A landscape with many valleys, sampled at points; each row gives a point and its height.
A ball rolls from a point to whichever of its 2 nearest points has the largest drop for the distance, and stops where none of them is lower. Distance is the straight distance between rows; heights are no part of it.
Z408 height 576: [120 147  84 194 164 117 113 131 142 181 183 128 119 121 115 151  90 145
 109 118 116 169 174 101 110 146 106]
Z855 height 382: [135 119  86 112 109  81 118 156 152 171  97 171 133 119 134 189 120  91
 106 171 146  84 200  82  89 179 132]
Z285 height 294: [116  92 143 121 153  98 151 104  59 182 130  95 127 135 150 126 114 178
 120 134 119 120 128 100 118 100 144]
Z662 height 170: [162 165 145 106 148 124 114  99 142 125 187 107 151 117 131 148  97 156
 108 103 117 156  87 101 161 100 136]
Z291 height 468: [141 155 153 180 165 137  92 171 121 144 179 128 151 129 158 124 137 144
  68 111 146 237 173 120 106 118 132]
Z325 height 589: [105 117 138 104 101 102 102 160 145 131 122 189 157 113 162 150 137  33
 113 154 143 147 224 111  67 152 139]
Z93 height 755: [102 123 114  59 108 101 145 155 189 153 103 181 105 127 121 154  96  88
 114 179 149  93 164 128 147 143 115]
Z191 height 474: [103  67  89 182 122  79 123 135 107 193  87 149 143 114 152 150 136 109
 130 151 145  89 161 128  94 143 127]
Z766 height 236: [159 150 121 104 139 135  99 135 177 119 128  91 129 138 108 126  97 131
  95 117 102 140 111 119 154 154 107]
Z159 height 387: [140 159 177 129 103 142 108 153 181  79  95  85 132 188 116  78 131  80
 103 113 117 147 145 136 115 175 119]
Z896 height 643: [150  77 159 135 137 146 198  79 105  89  89  92 142  76 111 132 174 218
 186  81 133  76  97 139 163  99  93]
Z232 height 560: [118  98 104 176 146 178  93 132  99 157 119 160 117  87 131 185 166 138
 119 111 130 147 101 147 126  83 126]
Z366 height 753: [102  79 154 130 113 134 204  88 124 126  83  78  93 131 112 112 112 119
 170 148  98  73 143 148 139 129 104]
Z557 height 749: [113 169 112 147  80 169 116 123 157  74 124 146 138 185 118 106 141  55
 119 128 131 165 140 127 117 153 136]
Z56 height 405: [162 116 105 103 142  89 159 117 131 149  86 118 139 134 130 168 119 149
 127 178 138 126  96 135 171 128  77]
Z548 height 600: [137  83 163 143 134 141 209  98 116 117  85 106 119  83 122 158 169 200
 160 115 136  81  90 156 184  87  96]
Z599 height 778: [110 125 136 156 129 152 140 106 136 163 136 124 103 117 135 152 113 136
  95 111 105 135 113 129 137  96 161]
Z20 height 733: [130 112 135 184 164 144 152 140 113 156 140 115 113 100 131 172 124 192
 159 125 150 128  70 169 179  80  94]
Z256 height 243: [149 169 110 127 149  70 150 106 174 150 172 105 150 137 114 119  92 171
 110 119 120  93 133 100 153 160 133]
Z422 height 413: [143 170 104 121 130 134  86 169 129 125 144 137 162 124 146 113 142 111
  41 115 145 205 135 148 112 131 125]
Z978 height 550: [133  92 170  80  95 124 146  79 148  86 108 113 136 153 136 149 129 116
 185 142 140  83  67 134 188  98 118]
Z762 height 515: [122 101 156  69 110  89 152 116 147  93 131 105 141 139 157 138 107 127
 182 173 150  62  91 103 186 138 112]
Z679 height 410: [ 91 129 128 130 112  82 133 137 128 156 107 111 104 155 109  75  97 107
 144 134 112  81 136 139  94 169 122]
Z670 height 168: [131 130 130  67 128 101 113 136 138 160  79 172 142 151 131 171 153 135
  99 165 149 128 128 101 147 126 142]
Z527 height 487: [114 143  91 140 177 109 118 153 124 160 178 124 132  78 137 143 104 179
  98 125 140 100 110 106 151 137 130]
Z836 height 545: [ 83  72 126 172 135 107 168 122 108 174  70 139 122 131 139 127 153 142
 141 146 137  71 140 142 108 136 135]
Z729 height 256: [112  74 164  86 104  90 185  85  80 193  74 143 119 154 148 145 137 141
 137 155 138 111 154 128 123  78 154]
Z857 height 790: [135 129 141 167 147 188 121 117 122 119 145  99 100 111 121 157 122 149
 126 118  94 134 100 123 145 110 142]
Z5 height 758: [173 137 164 161 161 172 106 144 123  80  99 102 153 163 128 102 178 141
 106 103 132 208 119 140 105 132 129]
Z589 height 786: [199 136 165 181 144 188  97 144 151  60 123  73 137 157 111  99 172 141
 124  78 120 206 119 160 115 134 106]
Z788 height 631: [ 72 157  77 154  77 102  91 140 121 128 152 165 132 126 123 102 139  29
 113 135 148 157 174 116  68 155 111]
Z915 height 542: [144 146 117 107 137 100 119 130 159 137 108 141 143 186 116 101 119 133
 120 142 114 106 139  88 115 166 161]
Z895 height 594: [127 161  86 196 149 135  95 137 127 142 170 123 129 142 109 129 122 125
  94 111 116 200 152 101  99 142 118]
Z160 height 336: [144  89 146  62 135 112 151 115  98 123  54 119 122 139 122 131 141 138
 150 190 109 112 126 109 126 132 124]
Z420 height 908: [113 139 157 100  97 136 107 133 150  74 135  88  96 141 116  81  96  76
 161 123  93  89 117 129 122 156 120]
Z367 height 804: [ 62 159 109 128  97 134 142 138 148 108 176 155 122 153 120 108 104  67
 215 156 140 126 141 110 104 155 130]
Z787 height 667: [107 172 113 164 104 127  86 185 133 110 130 132 152 128 162 111 166  75
  45 111 162 166 187 114  64 171 137]
Z179 height 760: [104 138 150 117 111 131 147 106 136 132 153 114 109 118 137 125 103 119
 102 117 115 100 111 111 141 115 187]
Z511 height 562: [120 181 116  97 117  76 128 143 166 145 130 161 137 166 108  87 101 102
 107 141 131 109 180 113  96 179 143]
Z695 height 274: [109 130  81  96 139 118 112 161 159 177 118 161 136 109 134 165 121 156
  84 130 169  94 109 132 174 127 111]
Z509 height 398: [115 135  85 149 143  90 130 110  97 169 130 152 165 148 151 136 139 151
 118 138 150 121  96 104 124 128 148]
Z871 height 303: [178 188 112  49 140 109 103 134 189 106 133 137 175 129 118 128 111 145
  66 145 132 133 147 105 152 160 104]
Z253 height 425: [144 120 134 163 131 151 103 120  75 109 133  80  97 135 115  52 150 140
 135  93  91 150 101 129  94 120 137]
Z523 height 481: [137 140  99 134 134 143  89 147  88 148 174 122 109  77 144 157 123 146
 107  98 142 149  75 147 145  88 133]
Z312 height 271: [100  99 123 124 137  74 143 116  73 192 150 115 132  97 170 127 115 153
  98 137 130  90 139 102 112 107 151]
Z207 height 623: [148 147  93 140 165 101  92 141 138 190 131 160 152 141 120 150 113 160
  83 123 134 181 136 130 124 125 106]
Z641 height 780: [109 116 151  45 114  92 169 149 165 155 122 167 105 135 128 148  97  81
 141 193 133 119 180 109 124 144 146]
Z989 height 651: [ 94 184  89 116  87  97 101 143 158 131 153 182 146 133 118 100 133  43
 102 133 149 146 219 129  70 167 111]
Z185 height 779: [127 103 165 133 116 190 157  97 107 119  84 137  94  74 103 131 183 149
 127  72 105 130 124 178 122  77 162]
Z919 height 343: [116 111  97 125 129  80 155 155 133 171  94 153 150 133 143 163 120 153
 109 166 173  90 103 141 175 129 100]
Z727 height 707: [163 116 173 141 150 193 137 122 116 115 104 125  98  81  87 123 175 169
 141  66 107 173 118 185 129  74 143]
Z750 height 388: [181  73 180  92 153 113 183  57 112 135  73  76 131 128 106 151 150 194
 158 146 100 118 124  98 150  96  90]
Z311 height 322: [ 72 139  89 122 102 114 137 140 123 131 148 181 135 130 133 111 119  83
 156 148 169 108 110 155 137 138 137]
Z149 height 723: [ 77 124 127  89 108 111 147 141 158 154 115 161 106  96 151 174 105  92
 111 162 149  82 132 131 166 121 142]
Z721 height 726: [ 90 175 120  96 103 148 102 159 139  85 172 170 147  95 153 122 144  71
  77 123 143 119 172 106 100 152 163]
Z240 height 714: [117  82 145 150 113 160 198  65 100  95  88  82 122 115 113 104 138 145
 166 117  98  82 124 150 141 117 113]
Z933 height 370: [119 142 106 107 128  72 128 114  99 181 129 155 166 110 160 176 136 146
 103 138 154 131 101 113 144 102 135]
Z782 height 272: [173 147 143  60 144 101 102 147 170 119 108 101 137 130 126 123 105 132
  79 146 111 142 127 100 145 153 118]
Z506 height 229: [147 105 133 142 194 103 132 143 137 157 127  92 119 124 118 126  99 196
 143 132 117 123  99 134 162 135  94]
Z241 height 231: [142 157 150 125 122 152 126 118 129 104 129 109 141 124 153 156 125 107
  71 131 108 175 123 103 131 121 154]
Z78 height 591: [123 111 181  81  99 124 172  94 114 126  94 122 126 131 133 154 147 132
 169 138 146  91  64 151 193  82 106]
Z699 height 690: [ 80 161 152 135  90 108 117 160 112 125 122 148 116 158 138 114 128  31
 141 151 125 164 209 106  40 166 122]
Z430 height 198: [195 149 134 114  80 152  83 137 117  80 173 109 104 119 148  91 146 121
 140  90 137 140  74 169 143  68 174]
Z757 height 820: [179 108 140 178 101 194 132  73 116  77 135 104  99 134 101  78 181 152
 171  57 112 142  99 163 118  75 161]
Z190 height 300: [104 158  61 120 103  82 121  99 135 158 170 178 164  84 132 131 124 102
  75 127 170 122 144 159 124 121 117]
Z676 height 854: [ 94 126 117 127  85 152 144 134 131  71 164 140 114 146 127  98 110  85
 237 138 154  89  86 157 149 122 132]
Z414 height 463: [135 142 107 128 160 116 110 133 100 139 141  93 127 124 135 114 115 157
 112 132  96 126 115  83 109 161 145]
Z697 height 615: [189  83 200 127 163 160 100  93 147 101 144  87 109 106  94 141 142 186
 178  72 102 165 102 161 157  77  97]
Z110 height 494: [ 96 100 156  54 126  83 175 128 111 122 126 117 123 127 156 112  99 133
 177 179 141  57 124  88 160 133 134]
Z616 height 803: [120 179 161  40 104 109 144 135 167  96 154 165 153 132 129 104  99  64
 134 161 136 157 157 127 126 141 138]
Z483 height 578: [155 181 111 108 123  74 125 143 179 161 130 144 153 161 105  98 115 116
  57 122 127 150 190 124  92 168 133]
Z955 height 679: [151  75 152 128 124 177 181  50 112  68  93  79 126  90 101 130 155 168
 184  88 100  85 113 148 143 106 105]
Z963 height 296: [145 121 165 121 127 131 144 116 124 152  99 118 120 133 149 170 116 116
  68 150  98 162 158  92 108 119 163]
Z979 height 493: [143 142 170 180 177 151 112 153 118 131 159  98 121 137 135 134 118 133
  89 108 111 239 166 123 107 120 134]
Z239 height 670: [ 82 192 128 109  80  90 116 169 155 132 146 175 132 149 113 108 119  41
 141 152 148 154 230 113  38 184 106]
Z980 height 502: [126 168  91 151 175 138  95 148 131 145 200 143 136 104 115 162  91 179
 123 110 148 145 113 125 165 125 112]
Z931 height 787: [ 70 156 152 101 106 148 139 143 138 100 165 171 134 151 142 116 108  67
 174 156 127 142 158  87  98 153 168]
Z391 height 406: [104  80 143  92 125 125 179 109  63 128  71 118 109 127 145 138 122 122
 164 179 114  87 145  98 108 131 129]
Z958 height 255: [146 130 123  62 120 106 121 157 163 158  63 187 142 170 132 162 137 109
  94 174 144 136 166  97 122 153 143]
Z355 height 522: [143 130 148 182 184 163 110 130 117 121 169 100 108 142 111 149  96 145
 144 123  92 213 150 113 125 128 114]
Z741 height 727: [138 201 139  99  87 149 112 157 167  47 165 125 157 138 140  85 128  67
 104 126 145 136 149 122 124 171 141]
Z94 height 535: [124 120 116 177 133 127 159 150 143 102 124  90 123 111 142 135  97 153
 138 138 136  67  79 151 183 153  85]
Z29 height 329: [156 185 136 163 107 157  79 160 173  74 127  74 127 167 111  87 137 103
 100  88 131 159 130 117 111 168 108]
Z79 height 750: [108 174 111 107 109 127 134 107 151 109 164 142 144 122 130 115 111 117
 104 130 134  98 117 108 142 136 170]
Z554 height 622: [ 87  81 130 194 123 142 205 118  89 126  82 134 130 117 132 113 162 151
 165 131 145  70 122 165 129 123 127]
Z440 height 360: [ 99 112  76 175 111 117 134 112  69 135 144 118 126 102 154 132 124 120
 127 140 143 113  88 148 132 108 131]
Z812 height 418: [134 133  87 139 119  79 136 160 153 184 113 134 110 131 123 170 112 121
 106 164 123  78 186  84  96 195 119]
Z549 height 189: [159 178 144  79 130 118 121 105 131 118 154 114 158 114 145 163 120 128
  80 127 117 168  99  93 154 109 130]
Z154 height 920: [114 113 176  93 108 176 114 147 124  75 102 103  94 135 115  92 130  97
 167 117  97  89 114 130 113 147 146]
Z601 height 862: [146 121 124 160 103 173 126 107 100 112 123 126  91 133 101  85 165 128
 147  82 121 142  91 189 125  84 167]
Z476 height 575: [ 82 144 100 140  83 139 124 129  73  94 163 157 128 139 151  87 154  64
 137 133 136 153 132 107  84 132 161]
Z743 height 409: [139 194  62 120 127 151  79 146 136 130 199 156 143  70 127 131 129 144
  63  89 158 161 134 152 134 109 116]
Z521 height 773: [145 115 152 187 171 191 127 111 109 108 173  95  92 100 117 157 112 170
 183 102 103 157  94 129 167  91 119]
Z9 height 470: [145 100 116 123 161 136 155 118 124 135  67 112 121 110 113 175 138 170
 140 158 134 128  84 157 173 117  66]
Z30 height 510: [120 121 117 180 166  75 158 134 152 212 138 133 146 126 138 183 111 190
 112 147 155 126 132 128 159 117 118]
Z760 height 754: [128 107 136 201 185 170 146 149 129 125 152 102  97 101 114 171 104 190
 177 111 127 117  98 160 189 105  90]
Z494 height 448: [124 150  75 132 114 141  87 151 119 145 179 153 124  71 137 137 118 131
  70  95 149 147 100 159 134 100 137]
Z517 height 379: [142 168 106  93 112 110 107 141 116 118 134 156 174 121 144 126 126  86
  60 137 141 181 138 135 111 141 121]
Z520 height 423: [145 107 129 135 156 140 133 105 110 128  95 113 125 140 112 106 148 164
 160 117 119 115  68 160 148 120 129]
Z849 height 878: [108 115 139  86  94 136 139 139 132  81 132 131 111 124 128 106 107  92
 204 139 153  79  78 181 163 117 127]
Z406 height 446: [140 147 129 156 163 116  76 180 138 153 158 134 162 109 155 108 141 126
  36  96 155 207 178 142  98 129 128]
Z702 height 345: [160  80 204  96 153 123 169  69 120 146  97  74 124 124 109 157 163 200
 168 119 112 125 104 119 194  67  98]
Z888 height 349: [147  92 150 106 154 152 146  98  94 116  65 114 123 120 111 129 179 177
 153 120 108 122  94 140 137 105 125]
Z538 height 220: [172 147  88 153 113 143  99 115 133  93 195  90 125 101 129 124 102 145
 144  97 126 124  54 149 173 100 119]
Z738 height 337: [163 197  83  88 148 148  88 149 169 109 155 130 168 114 112 115 106 160
  66 103 128 153 152 109 135 164  96]
Z593 height 276: [178 129 161 105  73 176  94 120 114  39 141 107 115 140 144  83 153  88
 160  99 124 138  93 169 127  89 163]
Z991 height 372: [137 200  58  97 125 152  92 139 146 109 181 144 159  78 109 102 130 142
  50 102 138 135 152 139 117 138  99]
Z217 height 826: [ 55 133 107 159  96 156 146 150 131 102 155 144  94 149 111  96 116  68
 232 137 150 103 116 147 107 150 125]
Z629 height 693: [ 82 176 123 152  83 155  90 198 149  84 146 161 139 141 147  90 169  45
  80 105 179 151 193 119  75 171 142]
Z884 height 719: [165 119 166 146 171 153 117 135 123 127  63 113 133 162 118 116 169 153
 108 126  95 193 147 128  86 144 127]
Z432 height 699: [170  94 146 196 150 175 117  71 129  80 141  82 121 148  72 112 168 181
 192  71  85 154 114 135 110 121 105]
Z789 height 386: [152 113 126 171 149 164  97 138  85 133 168 100  88 116 120  86 136 172
 149  80 107 159  91 137 117  99 159]
Z482 height 647: [123 147 134 134 112 102 106 173 123 131 119 132 157 120 172 132 150  72
  51 131 137 165 196 105  56 170 150]
Z744 height 475: [122 137  89 125 167  79 115 153 115 154 153 105 130  97 123 108 108 172
 109 134 117  95 116 112 117 166 120]
Z343 height 374: [153 147 124 133 138 187  87 135 141 121  98 163 150 175 123 153 169 150
 108 106 135 158  96 122 138 110 143]
Z716 height 792: [152 102 161 145  92 177 153  61  98  66 110  93 121 156 106  71 172 122
 170  80  92 137 114 140 112 101 143]
Z83 height 614: [106  88  88 201 151 141  91 125 113 176 129 149 122  87 142 174 137 120
  98 114 124 151 141 121 113 106 123]
Z825 height 369: [120  94 124 184 202 139 111 146  77 167 145 146 122 117 114 155 138 186
 171 117 136 165 117 149 136 109  99]
Z394 height 190: [152 128 105 129 170 114  99 137 169 146 136 106 125 142 101 114  95 174
 126 113 124 127  99 138 161 151  91]
Z620 height 246: [ 97 172  74 118  91 129 114 144 127 103 181 184 129 122 137 101 135  92
 147 113 180  97 103 147 145 122 155]
Z152 height 471: [130 114 117 140 129 122 134 107 138 124 105 125 125 174 110  86 131 131
 166 123 132  96  84 147 146 139 132]
Z298 height 350: [189 122 154 144  78 192  98 117 137  24 124  83 117 143 123  98 171  88
 149  84 105 147 101 160 112 119 128]
Z438 height 451: [135 113 114 112 153  98 122 167 142 175 105 121 103 122 123 161 112 150
  90 157 102 109 171  73  98 167 134]
Z853 height 636: [ 90 109 176  95 103 131 166 116 104 156  88 145 117 108 142 167 165 133
 151 143 157  91  74 152 183  76 138]
Z962 height 549: [101 141 115 126  89 159 126 126  82  89 153 117 110 127 135  94 132  83
 143 129 118 132 108 130 112 128 163]
Z972 height 265: [129 160 104 115 127  55 188 124 174 133 152 127 160 128 131 117  90 145
 127 160 149  53 136 111 155 169 121]
Z98 height 660: [154 130 119 163 165 134  98 106 131 136 125 120 144 187 105  94 140 160
 132 104 106 175 102 128 125 132 138]
Z909 height 516: [104  80 167 117  96 115 153 133 115 154 101 176 127 160 158 144 124  52
 158 166 124 155 215 112  60 126 163]
Z301 height 375: [ 87 134 111 141 112 106 103 148 109 155 117 126 104 133 118  85 122  99
 111 115 107 111 139 139  80 162 141]
Z663 height 181: [164 191 113 114 104 140  84 148 156  90 189 146 138 134 126  50 143 126
  86  80 152 145 105 146 130 117 175]
Z141 height 519: [163 174 118 105 175 131  78 143 164 135 192 127 150 120 111 161  90 194
 137  95 150 145  97 120 200 121  87]
Z174 height 424: [ 82  92  89 209 107 131 147 142  94 141 129 139 121  93 164 141 136 126
 126 132 158  82 102 165 138 115 122]
Z384 height 567: [129  97 186  75 103 132 154  80 107  92 114 112 137 178 136  87 109 101
 181 148 105 129 139 122 121 112 139]
Z912 height 342: [124 166  99  91 116  87 105 111 118 164 140 173 164 103 145 156 128 118
  68 133 148 155 112 139 138 107 125]
Z797 height 574: [130 110 111 183 128 159 137 136 151  93 120  73 108 126 112 118 120 149
 174 112 120  63  75 151 148 146 101]
Z334 height 681: [158 126 142 206 162 161 115  91 143 114 144  92 115 168  82 107 138 164
 166  81  91 167 107 122 128 124 123]
Z254 height 325: [115  92 138 159 187 122 131 122  73 181 138 106 114 116 143 138 121 196
 142 119 114 149 126 115 117 103 125]
Z946 height 513: [143 125 132 132 118 110 143  94 160 121  94 109 133 196 104 105 115 125
 154 139 104  99 130 113 124 168 138]
Z455 height 194: [136 158  77  46 126  55 157 138 160 149 138 184 155 107 119 140 127 130
 114 183 174  77 181 122 130 160 107]
Z493 height 458: [146 112 108 147 138 194  87 146  83 114 100 156 122  99 121 147 181 137
 115 105 119 159 103 157 106 102 136]
Z608 height 551: [130 124 121 177 191 138 128 130 122 160 137 124 108 125 107 177  90 156
 135 145 101 177 161 107 120 143 106]
Z832 height 794: [108 146 169  37 115  89 146 150 158 128 141 157 125 120 131 111  99  80
 114 165 128 123 169 109 115 140 156]
Z500 height 621: [111 117 143  99 117 118 102 173 116 121  85 159 143 125 165 141 133  64
  81 154 136 152 176 114  83 151 148]
Z856 height 450: [ 84 103 127 117 119  74 179 144 123 158 105 133 117 158 137  91 104 110
 179 163 143  73 146 133 125 163 124]
Z810 height 686: [ 80 102 146 107 105 125 174 131 129 143  97 152 113 107 154 179 132 114
 131 164 156  81 109 140 176  96 131]
Z804 height 603: [ 89 134  74 163  83 121  99 115 108 134 159 164 123 122 142 109 149  67
  99 126 145 154 133 121 100 124 150]
Z67 height 182: [112 119  91 119 138 135  98 158 123 152 102 152 114 107 128 142 122 126
  93 132 134 113 112 149 137 133 122]
Z133 height 544: [151  87 169 113 104 114 139  63 137  89 103  90 145 190 120  91 126 118
 171 126  93 111 112 111 120 137 121]
Z675 height 186: [130 149  78 122 152  92 110 131 126 165 165 150 153  62 147 167 120 130
  61 129 122 125 170  92  98 136 125]
Z324 height 598: [161 142  97 107 138  73 116 136 160 191 123 158 152 140 114 144 111 129
  68 137 137 151 177 129 109 141 130]
Z417 height 92: [126  57 159 113 135 108 175  96  88 184  57 133 110 103 134 160 170 156
 127 150 120 116 145 130 120  81 124]
Z677 height 694: [157 121 137 152 161 166 115 129 125 148 129 128 104 103  95 158 129 182
 154  90 132 163  79 197 172  74  97]
Z353 height 335: [168 127 110  59 115  77 132 162 149 160 102 178 134 140 118 161 126 110
 103 182 141 114 200  91  86 180 142]
Z669 height 752: [125 103 131 167 115 167 165  89  99 111  99  78  86 106  97  98 138 129
 150  96  79 117 116 158 121 116 115]
Z534 height 266: [153  95 168 119 183  86 144 126 148 157 121  80 124 127 122 144 102 207
 167 141 129 122  80 130 198 106  74]
Z169 height 213: [128 112 100 128 145  88  87 141 101 162 139 138 147  91 162 146 120 117
  73 131 110 149 158  91  80 132 140]
Z644 height 433: [164  87 158 114 133  97 193  76 122 128  86  76 133 154 140 157 111 173
 163 170 119  87 119  89 160 125 110]
Z454 height 449: [133 129 142 133 204 137 100 148 139 173 136 157 122 143 112 185 114 190
 141 134 143 169 123 113 182 104 100]
Z504 height 640: [153 141 124 128 168  96  96 130 121 178 120 143 154 173 116 116 130 161
  97 118 122 186 119 136 110 127 140]
Z883 height 717: [168  95 149 187 162 175 153  72 129  92 144  90 117 104  85 131 156 198
 206  63  95 129 113 149 145 101 102]
Z415 height 868: [118 101 130 151  86 184 138 113  95 117 105 150  93 105 116 106 184 107
 155 102 128 115 114 186 110  80 171]
Z771 height 776: [111 163  81 143 106 135 116 119 136 101 117 144 134 176 120 115 130  78
 133 145 124 136 127 117 107 171 127]
Z710 height 505: [ 69 106 131 133  99 151 161 113  86 106 122 137 105 124 147 113 119  93
 169 146 123  90 114 138 121 128 141]
Z19 height 543: [141  90 150 133 152 132 171 137 132 129  73 114 117  90 122 157 164 200
 149 146 149  82  73 156 197  97  78]
Z806 height 459: [135 106 145 127 130  92 175  93 115 135 132  71 143 138 154 133  93 164
 141 156 124  77 103  95 166 123 129]
Z763 height 738: [115 188 126  98  93 143 122 111 181  65 179 136 147 141 119 100 109  77
 115 116 121 116 139 111 134 154 158]
Z373 height 192: [173 145 124 142 149 146  87 118 122 104 208 101 131 117 117 138 103 155
 143  92 122 172  74 131 172  92 117]
Z885 height 507: [ 72  63 123 154  90 101 189 102  76 165 108 127 130 110 179 159 108  87
 146 164 145  87 156 130 111 105 130]
Z317 height 334: [101 159 126 139 112 132  97 154 157 132 123 117 104 150 109  77 129 103
  96  94 113 117 136 129 107 161 151]
Z879 height 407: [ 53 111  86 172  98  96 150 140 139 157 129 183 140 133 150 130 116  70
 163 152 171  90 141 162 127 136 126]
Z818 height 447: [144 131 139 129 134 128  93 124  95 101 139  82 128 140 135  70 123 138
 131 109  89 127  97  96 101 154 143]
Z831 height 227: [153 175 101 114 163  82 150  95 150 166 188 121 163 108 121 141  97 178
  87 135 120 128 148  97 128 126 137]
Z3 height 284: [140 170 121 155 121 163  87 144 177 106 140  95 112 150 107  98 108 126
  88  90 112 141 116 116 122 156 124]
Z612 height 715: [ 91 181 150 155  81 135 126 147 143  91 119 133 124 185 121  94 140  42
 128 141 131 171 178 118  74 170 120]
Z713 height 142: [143 188  73 114  78 146  91 147 144  99 189 165 123 127 120  74 139 101
 110  83 174 126 108 158 137 107 176]
Z719 height 557: [ 92  82 135 108 100  93 128 144 133 160 130 176 135 117 151 155 109  33
 175 168 140 139 222 105  56 139 131]
Z423 height 454: [115  76 188 110 110 128 164 106 101 159  68 153 114 152 147 130 143  89
 122 148 109 138 202 120  73 112 164]
Z284 height 673: [159 138 140 150 188 162  93 176 139 139 100 128 132 161 108 144 136 156
 101 125 102 189 154 108  98 157 110]
Z704 height 245: [113  81 127 104 133  83 111 137  84 179 118 128 129  93 171 142 117 114
  91 142 117 105 160  99  96 122 154]
Z8 height 431: [103 117  83 151 121  72 128 128 109 178 119 166 148 138 145 143 127 110
 113 148 144 101 144 122 100 151 142]
Z747 height 480: [133 126 129 142 179 111 124 146 167 197 127 146 124 138 117 188 107 195
 112 140 131 133 136  93 161 116 130]
Z77 height 946: [157 111 161 122 116 203 126 122 129  56  92 107  97 116 110 121 169 121
 158  98  89  89 107 145 121 128 154]
Z543 height 652: [181 119 155 137 157 177 100 121 136 119 124 117 105 118  97 120 139 168
 149  79 107 168  84 190 142  89 114]
Z653 height 373: [121  93 169 139 122 156 144 127 114 157  80 137 119 134 137 143 148 106
  87 131 101 149 168 116  93 121 159]
Z645 height 569: [ 80 103 130 158 110 158 179 138 105 102 107 149 123 133 143 127 145 115
 199 150 149  66 106 152 143 117 138]
Z939 height 209: [157 190  85 120 164 103 122 116 149 151 180 141 159  92 125 145 118 161
  62 131 114 133 180  90 111 145 123]
Z123 height 138: [161 163 126 103 115 123  95 122 116  99 184 128 132 125 143  80 126 131
 118  92 140 138  66 127 148  99 168]
Z894 height 438: [164 162 165 108 118 108 124 149 168  91  95  84 134 176 121 108 118  97
  98 141  93 139 166  99 100 193 127]
Z514 height 302: [172  96 195  91 174 101 127 100 157 153 110  84 112 127 104 154 133 196
 151 134 110 150  98 109 195  90  91]
Z892 height 898: [103 130 148  64 106 131 128 144 153  92 139 125 108 121 121  92  82  80
 158 145 125  94 112 153 149 148 119]
Z333 height 767: [ 68 126 148 108 101 142 121 140 133 126 132 172 124 136 147 147 127  71
 129 141 126 113 156 104 108 125 181]
Z684 height 713: [100 190 138 120  86 154 110 176 139  68 161 141 129 129 146  86 142  59
  90 120 150 132 167 116  95 166 149]
Z921 height 456: [155 146 136 140 181 182  97 131 146 148 116 152 140 153 104 182 149 181
 134 114 129 163 108 114 165 108 110]
Z938 height 289: [133 138  75 159  97 146 132 111 109  98 148 113 116 119 135 127 123 112
 152 125 132 114  60 158 158 110 124]
Z166 height 352: [128 110 138 153 173 145 102 127  59 158 172 106 108 103 139 123 106 173
 138 107 109 172 106 117 117  95 148]
Z844 height 566: [174  63 172 115 126 124 122  58 154  89 104  83 144 155 104 110 135 146
 151 103  89 120 100 146 137 123  89]
Z250 height 237: [147 155  91  92 131  45 179 146 168 155 133 141 149 118 127 142 108 168
 101 187 166  60 155 111 155 164 107]
Z819 height 244: [116 168  55  74 117  81 134 120 155 149 139 186 173  98 127 133 121 108
  82 155 169  96 184 146 115 150  97]
Z362 height 486: [ 51 113 120 151 105  89 178 148 135 156 129 159 123 154 136 130  96  74
 200 174 147  92 164 138 102 165 106]
Z577 height 264: [140 128 125 116 138 142 100 143 130 151  79 173 156 154 143 174 163 142
  86 133 130 160 127 103 131 114 146]
Z106 height 590: [128 123 199  55 103 117 153 121 124  80 130  96 130 163 146  89  84  73
 158 162 104 146 167  99 112 145 143]
Z370 height 593: [192  69 183 125 124 149 121  62 141  91 130  73 131 125  91 120 157 168
 161  66  88 152  96 164 144  81 117]
Z442 height 461: [ 60  86 130 111 105 120 170 116  67 136 124 135 126 117 174 128 108  98
 161 167 142  94 144 119 115 123 134]
Z561 height 411: [158 131 147 161  79 176  81 118 150  38 115  76 108 171 100  89 171  98
 166  85 100 120 112 126 102 152 112]
Z399 height 796: [105  78 173 125 105 106 233 100 123 119  80 101 121 139 145 114 105 130
 191 178 134  70 135 143 162 126  98]
Z463 height 746: [187 101 121 186 155 170 120 111 122  92 149  91 106  89 102 138 152 194
 219  79 122 118  89 188 158  86 101]
Z683 height 311: [126 121 118 108 115 168  93 150 112 111  98 153 115 117 126 136 143 101
 113 129 127 136  94 162 125 111 136]
Z299 height 745: [ 76 151 114  85 106 151 104 155 138 106 138 192 143 111 154 161 131  79
 101 147 143 112 143 103 125 137 159]
Z664 height 627: [135 152  97 186 159 179  69 165 148 138 139 139 132 154 111 137 134 151
  99 106 122 192 143 117 120 144 113]
Z578 height 477: [110 108 142  91 114  77 192 122 101 137 126  83 120 121 164 126  78 141
 140 174 133  59 133  91 140 147 137]
Z153 height 412: [125 126 126 177 202 148 101 143 108 156 162 168 116 134 113 183 111 186
 179 128 159 180 124 151 176 106  91]
Z295 height 239: [133  77 154  87 156 124 149 117  97 143  47 128 112 116 120 149 166 154
 122 154 112 131 122 123 130 107 127]
Z790 height 490: [100 125 100 189 109 137 156 170 122 125 142 123 123 103 155 136 118 147
 129 137 158  50  85 154 162 135 128]

Where does a ball stop that starts at each point below?
Z414: Z675
Z787: Z662
Z154: Z684
Z612: Z442
Z366: Z67
Z832: Z394
Z110: Z394

Call two points neighbours if one is among the 2 nearest of the other. Go from one point of each pair to the other, from neighbour to neighbour, staying as low as possible. Name the highest point that can't be avoided.
Z67, Z675: Z30
Z455, Z675: Z972
Z713, Z123: Z663
